Points, in no order, along strands that fork, close into loops and pass close to each other.
Two points are linked if the straight distance between their rows is under 79.4. Some points are linked to none.
q372: [ 20   1   5  -1  -9   0   6  -7  -4   3   6  19  15  -8   9  -1  -1   0
   6  20  -6 -22  -2   7   7   9   1   0  -8  15   9   2   3  14  -1   8
  -8  -5  22 -10   0  11   2  -6 -12 -11   1 -24 -18   9   7 -16  10 -14
  -9  18  12  -9]
q959: [-16  11   3  10   3   1  -6  -5  11  -4  -5   9  -1   4  -7   2  -9 -11
   0   7 -13 -15  16   3  13  -2  -5 -16  -6 -11   1  10 -16 -21 -23   1
 -21   3  -5  -9  -3  -2 -10 -23   6  -3 -22   2  10  15 -10  -5  -2 -18
   1  -3   7  -8]
q828: [ -1   1   5  -5  -4   2  -5   3   0   7 -18  16  -1   6 -12 -10  -5   0
 -15 -10  -7 -11   3  19 -26  -9 -13   6  -5 -15  -7   5   4  -2   8  -4
  15   3 -19 -15  10 -11   8   0  10  13 -10  10   0  16 -17   1  -3  15
  -1  -7  -2  14]
q458: [-15   1  -2  -1   7  14 -11   5   9 -29   2 -33  -1   4   6 -25  20  12
  10 -28   8  18  -7 -13   4 -12 -11   6   4  -5  -9   1  -2   1 -11   1
 -13  16   1 -11 -14  -4  -1  -1 -10  -6   5   2  15   1  -7  23 -21  13
   1  -4  -1 -26]
q725: [-15  -2   4   4  -3   2 -22  17  -9  15  13  -7  16 -18   8   3 -10  -2
   0   8  -7  11  11  -3  13 -14  21 -18   2  -3   2  -7   3   1  15  -7
   9   8  14   0  -1 -17   0   3   2 -25   6  -5  -3   3  15   7  11  -1
  16 -11  -2  16]
q915: [  1 -28  -8 -16   7 -23   9   3  10  15  -7  14 -11   5  -3   8  -4   8
 -18  -7  -3 -10 -18   5   5   5   1   2  20 -24  -4  -2   1 -11  12  -6
  -2 -14  -2  -4   4   4 -26   9   0   0   5  19  -2  -5   8  -2  -6  11
  -6   4  -2   4]
q357: [  3  -6  19   1  -1  -4 -11  -1  -1  13  13  -7   9 -10   7   8   7  -7
   1   4 -17  12  -4  -9  -6   8  -2 -10  21  -2 -15  -3  -7   6   5  -2
   8  -9   5   7   3  -4   0 -12   7  -5  10  12  -3 -12  24 -12  15  -4
  -4   4  -6  11]
q794: [ 10  -9 -16 -21  -2  -4  10  14   8  10  13  -8   5  13  22   3  11  -5
  -4  -2   2  -5 -22   6   5   1   0  14   9   6   2  -7  11  11  13  -9
   7   1  12 -12  10  -1  -3  31  -1  -5   6   0 -16  11  10  -5  -2  -3
   8  12 -12   2]
q930: [-14  -2   5  -5   6  -6 -11  14  14  -9  -4  -5  -6  -8   2  -9  11   3
  -9 -11   1  -7   1  -3  12  -7   8  -7   9 -20   9   1   6  -5  10   9
 -13 -10  -1 -16 -12  -2 -14   0  -9  -9  -6  -9   7   8   5   8  -8  13
 -10 -14   5 -14]
q820: [ -5 -10 -10 -16  -2  -6  -1  16  20  21  15 -11 -10  23   0  -8  20  -6
 -11  -3  -5   1 -18  -4 -12  12   5  10   8 -14  -5   5   7  -3  10  -8
   3  -2   1  -8  21   1  -9  20  17  -4  -2  -3 -16   4   7   3   0  -1
  12   5   0  17]
q632: [-23   5  24  11  15   4  16  -4   2  -3   7 -22   0  -7  14  13 -13   5
   3   2  -1  18  15   6   5  -6   2 -11  17  -9   0   7  10  -4  -3 -14
 -14  -7 -15  -3   8   0  -1 -15   1   7   2  14  18   3  -1  -8  17 -10
   4 -14  -3  -9]
q626: [ -3 -23   6 -13   5  -3   5 -10  -9   4  -4   5  28 -10  10   9  -4  -5
  19 -18  -4  -4  18 -10  17   6   5   2 -19  -1 -14  -1  -1   6   5   0
 -21  -5   8  -3  14   4  23   7 -19 -17   0  11   3 -13  17  13  -6 -14
  -8  -2  -7  14]
q157: [  6  18   6  -4   0  10   5 -28  -4  -4 -14   1  -6  -7 -14  -3 -18   3
  13   6  -6  15   5   3  18  -3   0  -2  11  -2 -18  -7  -4 -10   9  13
  18   6  -3   7 -11  -4  12 -12  -1  10  -3  18  14   1  -6  30 -10   9
 -13  -6  13  -5]
q4: [ -8  13  -1   6  -4  -4 -12  -2  -3  -9   2   7   0  -3   5   5 -14 -24
   5  13   9 -15  36  -3   8 -14   0 -13 -19  -1  18 -11 -16 -15 -10  -5
  -5  12  -6  12 -16 -17  -8 -29  -1   3 -12  -2   9  16  -6 -13   1 -18
   8  -5  -2  -3]
q809: [-24  20   6  21   4   6  -1   4 -16  14   9  -9   9   4 -12 -10 -20  -3
   5  18   6  10  22  12   2  -6  13 -22 -11   5   3  -2 -11  -7 -17  -3
   0  15  -4   2   8  -1   7 -14  19  -7  -7  -8   6   1  -8  -2  11 -11
   9   4  -4   7]
q424: [-11   4  24   7   3  -1  17  -8 -16  22  -2  -2  16  11  -1   3 -28   5
   6   2   8  16   7  17  -5   2  -2  -8   2  -5  -7  -4   5  10  12  -4
  13  10 -12  11  18  -2  16 -10   3  10   6  12   2  -1  -4   9  16  -1
  -7   3  -9  16]
q702: [ -8   1   2   5  -3  14   5 -18  -9  -7  15  -6   7   3   1  -5  17 -17
  15  -5  -4   6  11  -5 -12 -12  -8   1  -5   4 -14 -14 -12  -7 -11  -6
  -2  10   5  -3   6  -7  29   1  -2  10  -8   8  10   3   2  11 -16  -6
  -4  -2 -10  -7]
q324: [  9   6  -6  -8   7   0 -10 -12  24   5 -10  -2  -8   1 -15   9   1   6
  -5  -1 -11   7  -8  -9  23  16   9  -4   8   6  -7  16   3  -1   2  -3
 -18 -13   3   2   1  10 -19   1   6 -14   9   5   0  -6   9   5   0 -10
   9 -11  19  16]
q81: [ -6   2  15  -2  -1  -1  -3 -24  11  14  12   0   0   1  -5  -2   9 -21
  11   9  -4  -6  25  -3   1  21  -3   9 -16   3  -4   1  -1   0 -13   3
 -24  -6  -6  13  13  20  15 -16  -6   8 -18  -7  -3 -10  11   1   4 -12
 -11   0   8   3]
q379: [  3  19  10 -10  -3  -7  -4 -19   0  13   0  -9   0   5   3  -3  -3   1
  22  18 -15   9  12   8  -2  -4   2  -1  -8   4 -10   1 -18  -5 -10   8
  -6   1 -14  -3  10   4   2   1  25  -4 -10   4  -3   3  20  -9   2  -1
  26   8   6  -5]
q913: [ 14  -8  21 -12 -18 -15 -15  -2  -6   8  -9  12   4 -12   4  -7  19  -7
   9  -5 -15  -6  15  -6 -14  -6 -13  14  -8 -13  -9 -11   6  13  11  13
  -2 -18  -5  -1  -4   2  12   9   6   4  -1  -3 -11  -2  23   1  -6  16
  -3  -6   0  -2]
q533: [-17  -5  11  -1  -3  12  -7  -6   6 -17   3 -21   7   8   5 -22  21   1
  11 -26  -7  10   8  -3 -14 -16 -16   7 -10  -8 -16   9 -12  -1 -14   0
 -18  11  -9 -19  -1  -5  18   9  -3   0 -11  10  10   6   4  15 -23   6
   6  -4 -10 -18]
q317: [  4  -7  -5  -7  -8  -8 -31  10  -8  -2  -1 -12   2   1   5   3   3  -5
  11  -6  -2   1  -4 -16   8   8   1   6 -13  24   3   3  -2  14   4  18
   8  -3   1  18 -24  -3  -8  12 -16 -30  14  -7 -12 -11  10   2  -4   3
  13  -1  -3   0]
q403: [ -3   5  -4   8  -6  -4 -10  -5 -17  -4   3   2  -6 -12   2   2   1 -17
   9  19  19 -12  24  -3  16 -18   7  -8 -17 -11  11 -28 -13 -18   8   9
  11  11   2  16 -22 -10  -4 -20  -8  11  -9 -10   9  11   4   8  -5   5
  -9  -7   6 -20]
q852: [  1  14   4  -3   3   4  13  -5  10   2  15  -8 -11   9  -5  -9   1  -7
  -4  24  11   2  -3  17  -2   7   5   3  19  12  -8   4   0  -8 -13   5
   2 -10   2   7   3  10  -3 -21   2   8 -11  -4   4   4   2 -20   8  -8
 -12  13   3 -11]
q189: [ 15  -1  15  -6  -3   2  13  -6   2 -27 -16  -1   0 -11   8   5   5   8
   1 -30  -3   0  -2  -3 -13   2 -29  13   0   5   3   7  14  18   5   3
 -14 -15 -15  -3 -10  -2  19   6 -12  12  14  16   2   1  -7   0  -1   2
 -11  -8  -5  -9]
q654: [ 17  14 -20  -5   0   8 -13 -13  24  -1  -7  -4 -19   9 -23  -7  12   3
  -3  -2   1   0 -16 -12   4  20   2   9   3  15   1  15 -15  -7  -6  14
  -3   2  -3  14  -1  14 -13  -5   0 -10  -5   1 -10 -11  -6   7  -9   2
   0   4  10  12]
q80: [ 12 -19  -4  -8  -2   9  15  -4 -13 -10 -13  21  20 -11  -7  10   4  -2
   1 -16 -10 -12  -5 -11   9  -1   2  -4  -7  -1 -17   0   7   8   1  -5
 -14  -2  25 -19  14   2  12  12  -7 -14   7   3  -2  -7  -1  12  -9 -11
 -12  -2  -3  10]
q606: [ -4  -2   7  -7  -3   4 -20  25   0   5  -1   4   7 -16  -3 -12  12  -2
  -7   2  -9 -17  -3   0  -3 -10   4 -12   1 -16  -9  -3  -3  -7  17  12
  12  -2   4 -21  -1  -4  -5  -6  -2 -15 -10 -20  -2   5  -2  -1  -6  11
  -9   0   1  -2]
q802: [  0   3 -11  15  10  27  -2   7   8 -29  14 -26 -10  -5  10  -8  26   9
  -2  -8  10   9  -7 -13   7   0  -8   5   9  10   7  -2  12  -4  -9  -9
  -9   6   8   1 -17   2  -5  -4 -15   3  11  -8   7  -4 -10  -5  -9  -6
  -6  -4   5 -23]
q155: [  7   1   9  -2   1   2  24   9   2  12  17   3 -15   4  15   8  -4   8
 -10  34   4   3 -15  26   3   3   4   1  16   5 -15  -3   9  -7  -2   8
  16 -13   8  -1  -9   6 -14 -18   6   8  -6  -7   0  17   9  -5  14 -10
  -8  19  11 -17]
q32: [ -5   4  30  14   4  -6  31 -13 -18   8 -12  -1   0  -1   1   7 -18  11
   4   7   3  13  11  15  -9  -8  -2  -9  14 -13  -6  -1   8   3  -2 -10
  -1  -5 -17  -6  23   5   5  -2  22  17   6  12   9   1   0   2  17   3
   1   2   0  -6]
q337: [-23   1  -7  11   4  -1  -4  12  11   6  21 -13  -5  23  -6  -7  24  -1
  -8  -3   6  14 -13  -5 -16  12  15 -10  14  -9   3  12  -9  -4  -2  -4
  -2  -3  -6  -4  16   7 -12   0  11   2  -6 -12  -9 -19  -6  -2   9   5
  -4   0   0  14]
q367: [-23   7 -12  10   5  -1  -2  -6  -1   6   4 -15  17   5 -14 -19 -10   2
  12   1   9   6   8  -7  13 -12  13 -18   1 -14   7  -5 -21 -11  -6  -8
  -5  29  -1 -17  19  -2   9   0  17  -9  -5  11   4  -6  -2  -5 -10   1
  11  -3  -8  12]
q399: [ 18  14   2   5 -14   0 -32   7  -5  -9   1 -13   5 -15  -4 -22  14 -14
   0 -11  -2   4  22 -12 -13  -5  -2  -4  -2   5   0 -11  -4  11   4 -13
  -1  10   9   6 -11 -16   0   1  17 -12  17  -1   5   5  11 -10  -4   0
  11  -6   2   7]
q69: [  6  20  -4  -9  -7  20   7 -11  -8 -13 -11   2   0  -2   3 -16  -5   0
   7   3   1   1  -2  15   3 -24   1   0   4  -6 -17 -11  -8 -16  11   8
  31  16   3 -15 -10 -15  14  -1   7  18 -11   4  15  18 -11  16 -16  13
  -9   3   3 -16]
q145: [ 14  13 -14 -11   4 -10  17 -15  12  -3   3   6  -6   2   1   4  -6 -18
  -3  19   7  -6   8   0  12   4   3   9  18  15  -5 -11   5  -5  -4 -12
  -4  -2  13  11   9  10  -3 -11   4  18  -3  11   4   4   6 -15   0 -14
   2   3  -2  -1]
q28: [  0  -1 -17   1   4   7  -6   1  -3 -14  -4 -17  12   6  -7  -9   0  -5
  18 -21  15  -4   7 -20  14   2  -7   8 -12  17  -3  -9  -9   0   5   7
   3  18   9  12 -20   1  14  -6 -25 -15   5   3   6  -6 -23  15 -30   0
  -2   4  -5   3]
q525: [-15  17  11   7  -3   3 -13  -1  -8  15   1  -5   1 -10  -5  -5 -22  16
   1  11   1  21  11  12  10  -8  23 -16  -8  -3   9   4   1   0   3   6
   5   8  -6   3   1  -3  -3  -1   9 -16   2  -7   3  -2   6   9  17   7
  12  -8   7   6]
q770: [ 17 -10   3  -5   3  -1  28  -6  -2  10  -2  17   2  12  -2  -5  -3  17
   7  13  -9 -10 -16  10  -5   8  -4   2   2   1 -16   1   0   2   4  -9
   5  10   8 -14  21  14   3   5  21   5   0  -3  -7   6   0 -10  -6  -4
   4  25   4  -3]
q551: [ 19  -5  -4  15  -8  -4 -23   0 -10 -18   4 -18   0  -8  -3 -12  18  -6
  10 -14   8   4   7 -27  -8   5  -6   0   2  19  15  -5  -6  14  -9  -2
  -8   0  10  16 -15   1 -10   1  -8 -22  25  -1  -3 -14   7 -17  -7  -2
   2  -2  -1  -4]
q872: [  4   0  10 -12  -5 -17  -7 -10   3  14 -15   9   8   1   6  -3  -4  13
  13   3 -12   3   7   6   3 -11   4   2 -14 -13   8  -1   0   9   9   5
 -11  -5 -16  -7   7   4   1  24  12  -5   0  -2 -11   0  27  -5   1  17
  18  -7   2   4]
q669: [ 12 -11   6   5  -6  -6  19  -2 -13  10   8  31   0  -8  12  15  -6   2
  -9  35 -10 -10  -9  10   6  -2   9  -4   3   2  -4 -13   8   1  -1   0
   9 -11  31  -1  -3   2 -11  -8   6   3  -3 -16  -7  11  13  -5  16 -10
  -4  17  11 -10]
q879: [-21  -4  -4  -3   0 -12 -20  14   1  29  14  -4   8   7   1  -1  -8 -20
   7   4   5  -8  15 -10  18   0   9  -7 -15 -12   7 -12  -8 -10   8   4
   8  16  -1  13  -2  -7  -1   3   5 -13  -9  -1  -9   1  10  -3   4  -7
  15  -2  -9  15]
q360: [ 16   3  24  -6 -13   4  -7   2   1 -16  -7  -1   4 -17  11 -11  17  -2
   0 -17 -20  -4   4  -2 -20  -5 -31  11  -5   4 -12   8   8  17  12  12
   0 -17  -7 -17 -11  -3  21   0   1   6   4  -4  -3  12   4   7   0   6
  -5  -3   6  -8]
q254: [ 11  -9 -15  -4   4  -5  13   1   3  -3   5  16  14  -2  11  15  -1  -8
   3   8  15 -23   1  -3  25   6  -3   2  -8  15  16  -6   9   7  12   4
 -10  -3  17   2 -10  12  -1  -3 -35  -4   0 -15  -9   6   6 -20   2 -17
 -13   4  -1  -7]
q94: [ -9 -25  10  -6   8   7   7   3  -6  15  11  -6   5  -4  10  26   8   3
  10 -10 -10   5   6 -11  15  16  -3   3 -11 -13 -17   6   3  -5   0   3
 -21 -15  -3   6   3   5   5  -4 -16 -12   0  10  -4 -17  10  12   1 -15
  -2  -1   3   9]
q558: [  9  19 -28 -24  -2  -7   7 -14  22 -16  -4 -14  -1   5   7   4   0 -21
  -9   9   1   7   4  -1  24  -7   8   6  20  12  -6  -7   7   1   8 -18
  -6  -4  18   7 -14 -17   1   5   2  15   1  21  14  11  12  -3 -10  -8
  12 -11  -4   6]
q492: [-24   0 -10  19  11   2   6   3   7   6  17  -6  -2   9 -14  -9  13 -12
  -1  -1  13   0   7 -15   6   3  11 -15   7 -17  15  -8  -2 -14 -14 -11
 -14  10   2  -1  21  11  -5  -4   7   2 -12  -3   3 -16  -8   1  -2  -5
  -8  -6  -6   5]
q252: [ -3 -18 -16   7   2  16  15   2 -18 -11 -11  21   6   1 -20   9  -2   5
  -1 -20   2 -12 -14 -10   0  -2  -2  -7 -11  -7  -2   2  -9 -12  -7   6
  -2  10   7  -7   9   1   4   4 -14  -9   1   3   2  -5 -31   8 -11  -5
 -12   1 -10   9]
q856: [ -3   4  -1  -5   3  -4  -7  -8   0   4   0   0  -5 -13  -3   6  -7  -5
  11  14   0   5  10  -8  30  -4  11  -1   5  -9 -10 -19   0 -11  19  16
  12   1  11  15 -18   1   3 -10 -10   3  -4   1  14  -4  10  27  -9  10
 -12  -8  12  -9]
q603: [-18   7  14  23   9   0  12 -11   3 -18 -12 -14   3   2  10  -4 -13  -2
   6  -7  16  -3  14   7   2 -22  -8  -4   7 -13  23  -6  -2  -5 -15 -17
 -13  15 -19  -4   8  -6   3  -4   0  15  -3  13  20  14  -9 -10   2  -1
  -1 -13  -9 -24]
q508: [  8  -8  -7   0  14 -12  11   8   8  -3   4  10 -13  11 -15   4   0  -2
  -7   9  -4  -6 -24  -7 -14  16   6  -5  18   6 -11  11 -12 -13 -15 -11
  10 -12  11   0   8  13 -27 -14   6   3   5   8  -4  -2 -22 -14   1 -10
  10   9   3   6]
q297: [  5   4  -1 -17   2 -12   0  10  23   8  12  -4 -19  19  -6  -8   8 -15
 -14  16   2 -10  -7   6 -21  26   3   7  15  10 -16  16  -8  -7  -3  -6
  14 -15   1   8   6   3 -24 -19  14   8 -12  -5 -11   6  -9 -17  11 -15
   4  18   6  12]
q976: [  2 -27 -12 -15  -1 -27   7  -1   0  22   9  13  -3   2  11   5  -1   2
 -11  12   8 -11 -11  -1   7   3  15   8  10 -11   5 -17   8   7  12 -10
   1  -1  16   3  16   8 -15  26   5   4   0  -6 -10 -11  27  -6   8   8
  -2  13  -8   1]
q224: [  7  27 -15   2   1   3  -3  -8  15  -9 -20  -3 -16   6  -2  -8  -7   9
  -7   5  15   0   3  15   7  -1   4   4 -11  -3  24   4   0  -4  -9  15
  -1   9 -15   3 -17   3 -12   4   3   8 -15  -5  10   6  -4  12  -2   9
  -2  -2  11 -16]
q61: [  2   6   7   6   7  -3 -24   3  11  -6 -10 -19  14  -9  -6 -18   2   0
  10 -24   5  -4  14 -20  15  10 -10   3  -9  11  -2  -1   2   8  11   6
 -13   2   2   2 -10   7  16   0  -6 -26   5  -5  12  -8  -7  20 -18   2
  -5  -7  12   2]
q45: [  5  -5  -6   8   5  24  17  -1 -13 -14  24  -9   0  -3  10   9  27  -5
  11  -5   2  10  -8 -12  -2   0  -4   2  11  12 -12 -15   1 -10  -2  -8
   2  -2  17   4  -4  -2  17  -5 -11   9   7   3   7  -6  -4   1 -10 -11
 -15   3  -8 -13]
q636: [  5  10  -7  13   4   4  11   4   2  -6 -14   8 -18  11 -24  -2  -9  14
 -13   5   3   9 -23  12 -17   7   6  -4  13  13  -6  18  -3  -7 -22  -8
  11   3   8  -6   9  11  -9  -1  29  10   1   2   4  -1 -23   6   5   3
  11   5  12   7]
q107: [ -8   8   1   3  -7  -3  -6  -7 -10 -10  -5  13   4 -15  -6  -7 -17  -8
 -10   6   3  -2  13  10  -3 -18  10  -9  13   3  12  -8   2   3   4 -10
   5   4  13   0   6 -17   8 -12  -3   3   0   7  13  13  -1  -3   2   4
 -10 -16  -8   6]
q576: [ 11   7 -12  -9   1   5   3   2   8 -20  -9   6   7   2   4   7 -11  -9
 -13  -1 -11  -9 -22   8   2   0  -2  -5  10  25   2  13   2   8  -2  -9
  -3  -4  10 -12 -11  -8  -6  -3 -13  -6   9  11   2  13 -10 -13   3 -15
   2  -5   0   5]
q407: [ -3  -2  21   6 -10 -10  -3  -6 -15   7   7   5 -10   0   8  14 -12   1
   9  13  -2   8   4   7 -18  -4  -1   9 -19   8  15   9  -3  15  -4  16
   6 -12 -28  19   2   0   6  -4 -10   6   2 -12 -12  -3   5  -2  20   9
   5  -2  -3  -3]
q160: [  0  22  -3 -12 -11  10 -10   4  12   1  12   3   9  -5   2 -20  12 -21
 -14  -1   4  -4  11   5 -20  -3   6   7  -6   8   5   4   4  13  -7 -22
  -1   6  18 -18  21 -12  11  21  21   5 -16 -19   3   9   6 -11   5  -9
   4  -2  -7   6]
q398: [ 10  14 -20  -2  -3   9 -16   0   0 -15 -21   7 -25  11 -13 -13  10  -5
  -6  -5   6  -6   2   0 -15 -13  -4   8 -11 -14  12   2  -9  -8 -15   7
  13   6 -11   5 -12 -13  -6   7   5  11 -13   1  10   0 -15  23 -21  17
  -3  -9  -1  -3]
q649: [ 28  -7   3   9  -5  17  13   5 -14   7  -7  18   5  -5  -5   0   2  31
  -6   2 -14  -2 -28   2 -11   0 -12  -6   2   9 -14   4   6   8   9  -7
  17   4  12 -19  10   7   0   9  13  -2  14 -10 -13  -4 -12  -5  -1   8
  -2  16  12   6]
q819: [ -6   1  -4  -1 -10  15 -10  13  -3  -5 -11  16 -12  13  -9   2  11   2
  -8  -4 -15  -5  -6   9 -24 -12  -7   4 -27 -15  -8  12  -1  -7 -10  12
  12   3 -21 -16  -3 -12   3   7   8   8 -17  -8  -5   6 -20  12 -12  13
  10  -9   2   4]
q759: [ -8  -3  -2   1   9  -5   7   7 -11  21   4  -9  21  12  10   6 -23   8
   4  -8  16   6 -11   7  -2  10  -3  -2  10   5   3  -9  -3  11  17  -5
  28  26  -9  17   6  -5  11   1  -2   5  13  16  -6  -7  -4 -16  17   4
  -7  16 -20  12]
q37: [-11  10   6  13  -2   5  -3 -18   9   3  -7   8  -2   0 -15   5  -6  -2
   4   1 -11  -2  16   3   7  19 -13   1 -15   6  -5  20  -5  -6 -30   7
 -28  -2  -2   0   8  10   9 -15   2   5 -19  -2   8   2  -6  14  -2 -12
  -5  -1  15  -4]
q545: [  2   2 -20 -18  -4 -15  17  -4   9 -16   6 -12   6   6  24   4   2  -7
   2   6  11   3  -7   3  17 -17  17   0  16   4  17 -10   4   5   4 -10
 -12  -6  12  -9  -7 -11  -1  21  -6   6   4   5   0   8  23 -12  -5  -2
  10  -1 -15 -10]
q426: [ 17   0  -9   6   1  -7  11   5 -18 -15 -14   4  -9 -14  11  21 -18  22
  -8  -3   3  13 -14   5  -4  -7   5   5   7   7  17  -6   9   3   2  -6
   7  -8 -14  12 -10  -3 -13  17   3   8  27  12   3  -8   1  -9  15  12
  10   2  -1  -8]
q138: [  9  -1 -20 -12   1 -15  -7 -11  12   6  -5   2 -19   8 -14  -4  -4   8
  -5   5  14  -4 -21  -3   5  13   2  12  15  13   5   3 -12  -8   5  19
  17  -5  -8  22 -11  11 -23  -6 -14  -1  -2   7  -5 -12   1 -11  -3  15
  -8   8  -2  -2]
q425: [ 22 -26   9 -12   1  -8  26 -11  -9   6 -14  26   3  -4   5  18 -17  14
  -8   2 -17 -12 -10   8  -7  14  -8   7   4  -1 -15   1  10  15  12 -20
   0  -6  12   7  22  -2   3   7   6   8   6  13  -1   0   4   5   5  -3
  -4  18   1  14]
q387: [ -7  13   1   6   0   5   8  12  -1  -3   7  -5  -6  15 -12  -5  -5  10
  -4  20  -1  19 -13  18 -22   1  18  -4   2  22 -13  24  -3   5 -29  -2
  13   0  11  -8  14   2   1   4  23   0  -1 -13  -1   4 -14  -3  17  -4
  17  12   0   6]
q784: [-14  -2   9  13  -3  13  -7   5 -12 -17  15  -8  -2  -6   9   1  -3  12
   3  -2  -5  11  -5  -1 -14  -4  -1   2 -14  14  12  11   3   7  -8  12
   3   0 -22   0  -7  -7   9  -2 -16   0   9 -11  -7  -6  -7   7  11   5
   6  -4  -4  -6]
q994: [ -2   0   6  22   7  -3  -7  -6   2  -1  -4  -7   3 -10   1  -1   1   9
  18 -15  12  -6  27 -13  16   3  -3  -1 -16  -5  27  -7   2  -2  -7   2
 -28   7  -6   6  -7   8   8   5  -4  -7   8  -8   1  -7   0   2  -7  -2
   0  -7   8  -2]
q390: [ -8   7  -4  15   6   3  -8   2  12 -11 -21 -10   8   3  -3  -5 -11   1
   1 -18   6  -4  13   0   1  -5 -10   6  -9  -4  29   4   2   5 -12 -13
 -24  16  -8  -5   0  -5   8  11  10   1   4  11   3   5 -10  -2  -5  -3
  13 -13  -5   3]
q104: [  7 -13  13 -17  -5  -6   2  -8  -8  10 -20  24  15  -3  -3   4 -13  -5
  -4  -5 -18  -7  -4  13 -14  -9 -17   9   6  -7 -22  -6   3   7  15  -5
  18   0  -2  -3  11  -9  16   0   2   8   2  25   1  11   4   5  -3   6
  -3  -1 -13  17]
q990: [  4  24  -3   5 -14  15 -10   0   5 -15   5   1   1  -6  -2 -11   0   0
 -16   9  -8  12 -12  15 -27  -1   8   1   0  29  -3  24  -1  12 -21 -11
   7  -2  18 -18  11  -9   8  12  19  -3  -8 -16   9  10  -4  -7  13  -3
   8   1   0  -7]
q975: [ -7 -21  13   7   2 -10  10  -9 -12  14  11  11  -5   3   0  29  -2  -1
  12   5   0  -3  10  -9  -6  16  -2   6 -22 -10   4   7   0   1  -5   1
 -19 -19  -8  21  11  16   1  -7 -15   5  -4 -13 -10 -17   2   3  15  -8
  -3  -1   8   4]
q201: [ 10   6  -3   2   7  -6   2 -10   0 -12 -14   5 -19  -5  -3  22  -5  14
   1   5 -12  13 -10  -3   9   1   7  -9   8   0   6   4  -1 -11  -7   6
  -9 -15 -16  12 -19   0 -20  -5   2   0  13  16   9  -5   2   0   1   4
  10  -7   9  -8]
q823: [ -8 -22   3  13  -3   2   3  29 -13  11  11   1 -10   5  11  22  12  -1
 -12  -8  -5   5  -4  -5  -6   0   2   6  -3 -21  -2  -7  20  -5   4   2
   7  -6  -6   6 -11  -6  -8   8  -2   4  10  -7 -15  -2  -6   9   2   2
   6  -4  -3   3]
q509: [ 11  -6   2   0  -4   2 -14  14  -5   5  -4   6  11  -9 -11 -15   2  16
  -5   2  -9 -10 -27  -3  -6  -2  -3 -10   5   7  -5   8  -5   6  12  11
  22  -5   7 -21   3   9 -11   4  -9 -25   8 -17 -14  -7  -4 -11  -3  14
 -12   9   4   2]
q103: [ -6   7   3  -7  -1  -8  -2   3  14 -10  -9  10  -3   2   6   3   8  -8
 -10   3 -19 -11   1  11   3  -9  10 -15  -6 -23  14   9  -5  -5 -15   1
 -21 -17  -5 -20 -14  -9 -15   3   6   2 -18  -9   1  16   6 -10   3   1
   6  -7   7 -11]
q912: [-12   4 -12  10  14   3   7  14  20  -4  -5  -4  -5   0   2  -1  -6  10
 -20  -5  19  -2  -3  12  15  -2   6   1   6 -11  19  -3  15 -10  11   2
   7  10 -14  -9 -18  10 -13  -2 -13   6  -5  -5   5  13  -9   2   1   4
  -7 -13   2 -11]
q428: [  9 -13 -14 -13   5  -6  -6  13  -2   3  -2  -1   8   4   9  17   0  -8
   7   1   6 -17 -12 -14  29  12  -3   1  -7  15   0   0   6  10  15  15
   6  -4  16  12 -22   7  -9   8 -30 -22   7 -10 -11 -10   9  -3  -4 -12
   0   6  -1  -1]
q675: [ -3 -26   6  -5   6 -15   7   5   6  28   0  17  -7   6  -2   4  -3   9
 -11   7   2 -17 -11  12   5   8  -3  -3   7 -29  -8  -8  -2 -15  19  11
  12   3 -10  -3  -2  14 -21 -10  -3   4 -12   1  -7   9   7   2   0   9
 -19  11   3  -7]
q779: [  8  17  -3 -25 -15   5 -30  10   3   8   5   0  13  -6  -4 -20  14 -24
   2  -5   3  -5  25 -10 -11  -4   1   4 -20  -2  -3  -5  -7   8   6  -7
   4  11  10  -2  -2 -22   1  15  20  -9  -8 -13  -3   1   8  -7 -14  -8
  16  -5  -9  16]
q99: [-14  -7  11  11  -5  12  -3  18  -8   6  13 -11  -2  -6   9  -5  14   8
  -5 -11   3   9  -5   2 -15  -5  -1   2  -5  -7   6   0  16  11  16  11
   9  -4 -12  -5   7  -4  16   8  -6  12   4 -19 -13  -5  -5  16   9  18
  -8  -6  -4   4]
q537: [  7   6   7   2   5  -1  16 -10   6  -3  -4 -10 -11 -12   6  -8  -4  11
  -8 -16  11  14   4   7  -9   6 -26  13  19   4   6  -1  19  12  18  -1
   5 -13 -16   6   0   2  12  -5  -8  30  11  12   2  -7  -7  -1   8  15
 -22  -6   2   1]
q55: [  9 -20   1  18   1  -7  12  23 -25   1  -4   5  -4  -3   7  26  -7  17
  -7 -10   3   5 -11  -4 -26   6  -2   3  -1  -6   4  -2  12   4   2 -14
   9  -6  -6  12   9   1  -5  14   8  10  21  -1  -8 -13 -10  -8  20   4
   9  11   0   9]
q176: [ 11  -2  -9   3   3   4  12  -6   6  -2   1  -4 -17   3  -3   2  -4  18
 -16  -2  20  11 -17   9  -4  17 -11  13  16  16   4   8  15   5  15   7
   9 -13 -12  19  -5  16  -3  -9 -24  19   4   1  -2 -16 -12  -8   9  11
 -17   4   1   1]
q673: [ -5 -11 -11  -5  -6 -13 -18   4  -9  12  11   4  -2  11  -5  10   2 -10
  12   4  -6   1  -5 -18  -1   0   8   1 -11   0   4  -1 -15  -1 -11  11
   1   0  -4  16  -3   0  -8  13   1 -17   3   2 -12 -13   8  -7  -2   2
  17   0 -13   6]
q247: [-14 -16 -16  10   8  19   3   6 -12  -9   6  -2   5   6 -11   5   5  -3
   5 -22   9   0   4 -18  -3   7  -9   4 -16   7   5   3  -7  -4 -14   2
  -6   8  -4  12  -4   0  10  -5 -31 -12  -1   7   5 -16 -27   7 -13 -11
  -9  -5 -16   8]

How many points has the smallest loop of links through each point below? Write 0 if it is on no loop.
q636 | 16
q606 | 12
q820 | 20
q702 | 5

A piece is all that can be reached along the links. How many separate loops has the piece of each point below (a circle has one, a figure eight two, a Y none), and how many tips (points with one link)?
q912 | loops 1, tips 3
q879 | loops 2, tips 1
q802 | loops 1, tips 0
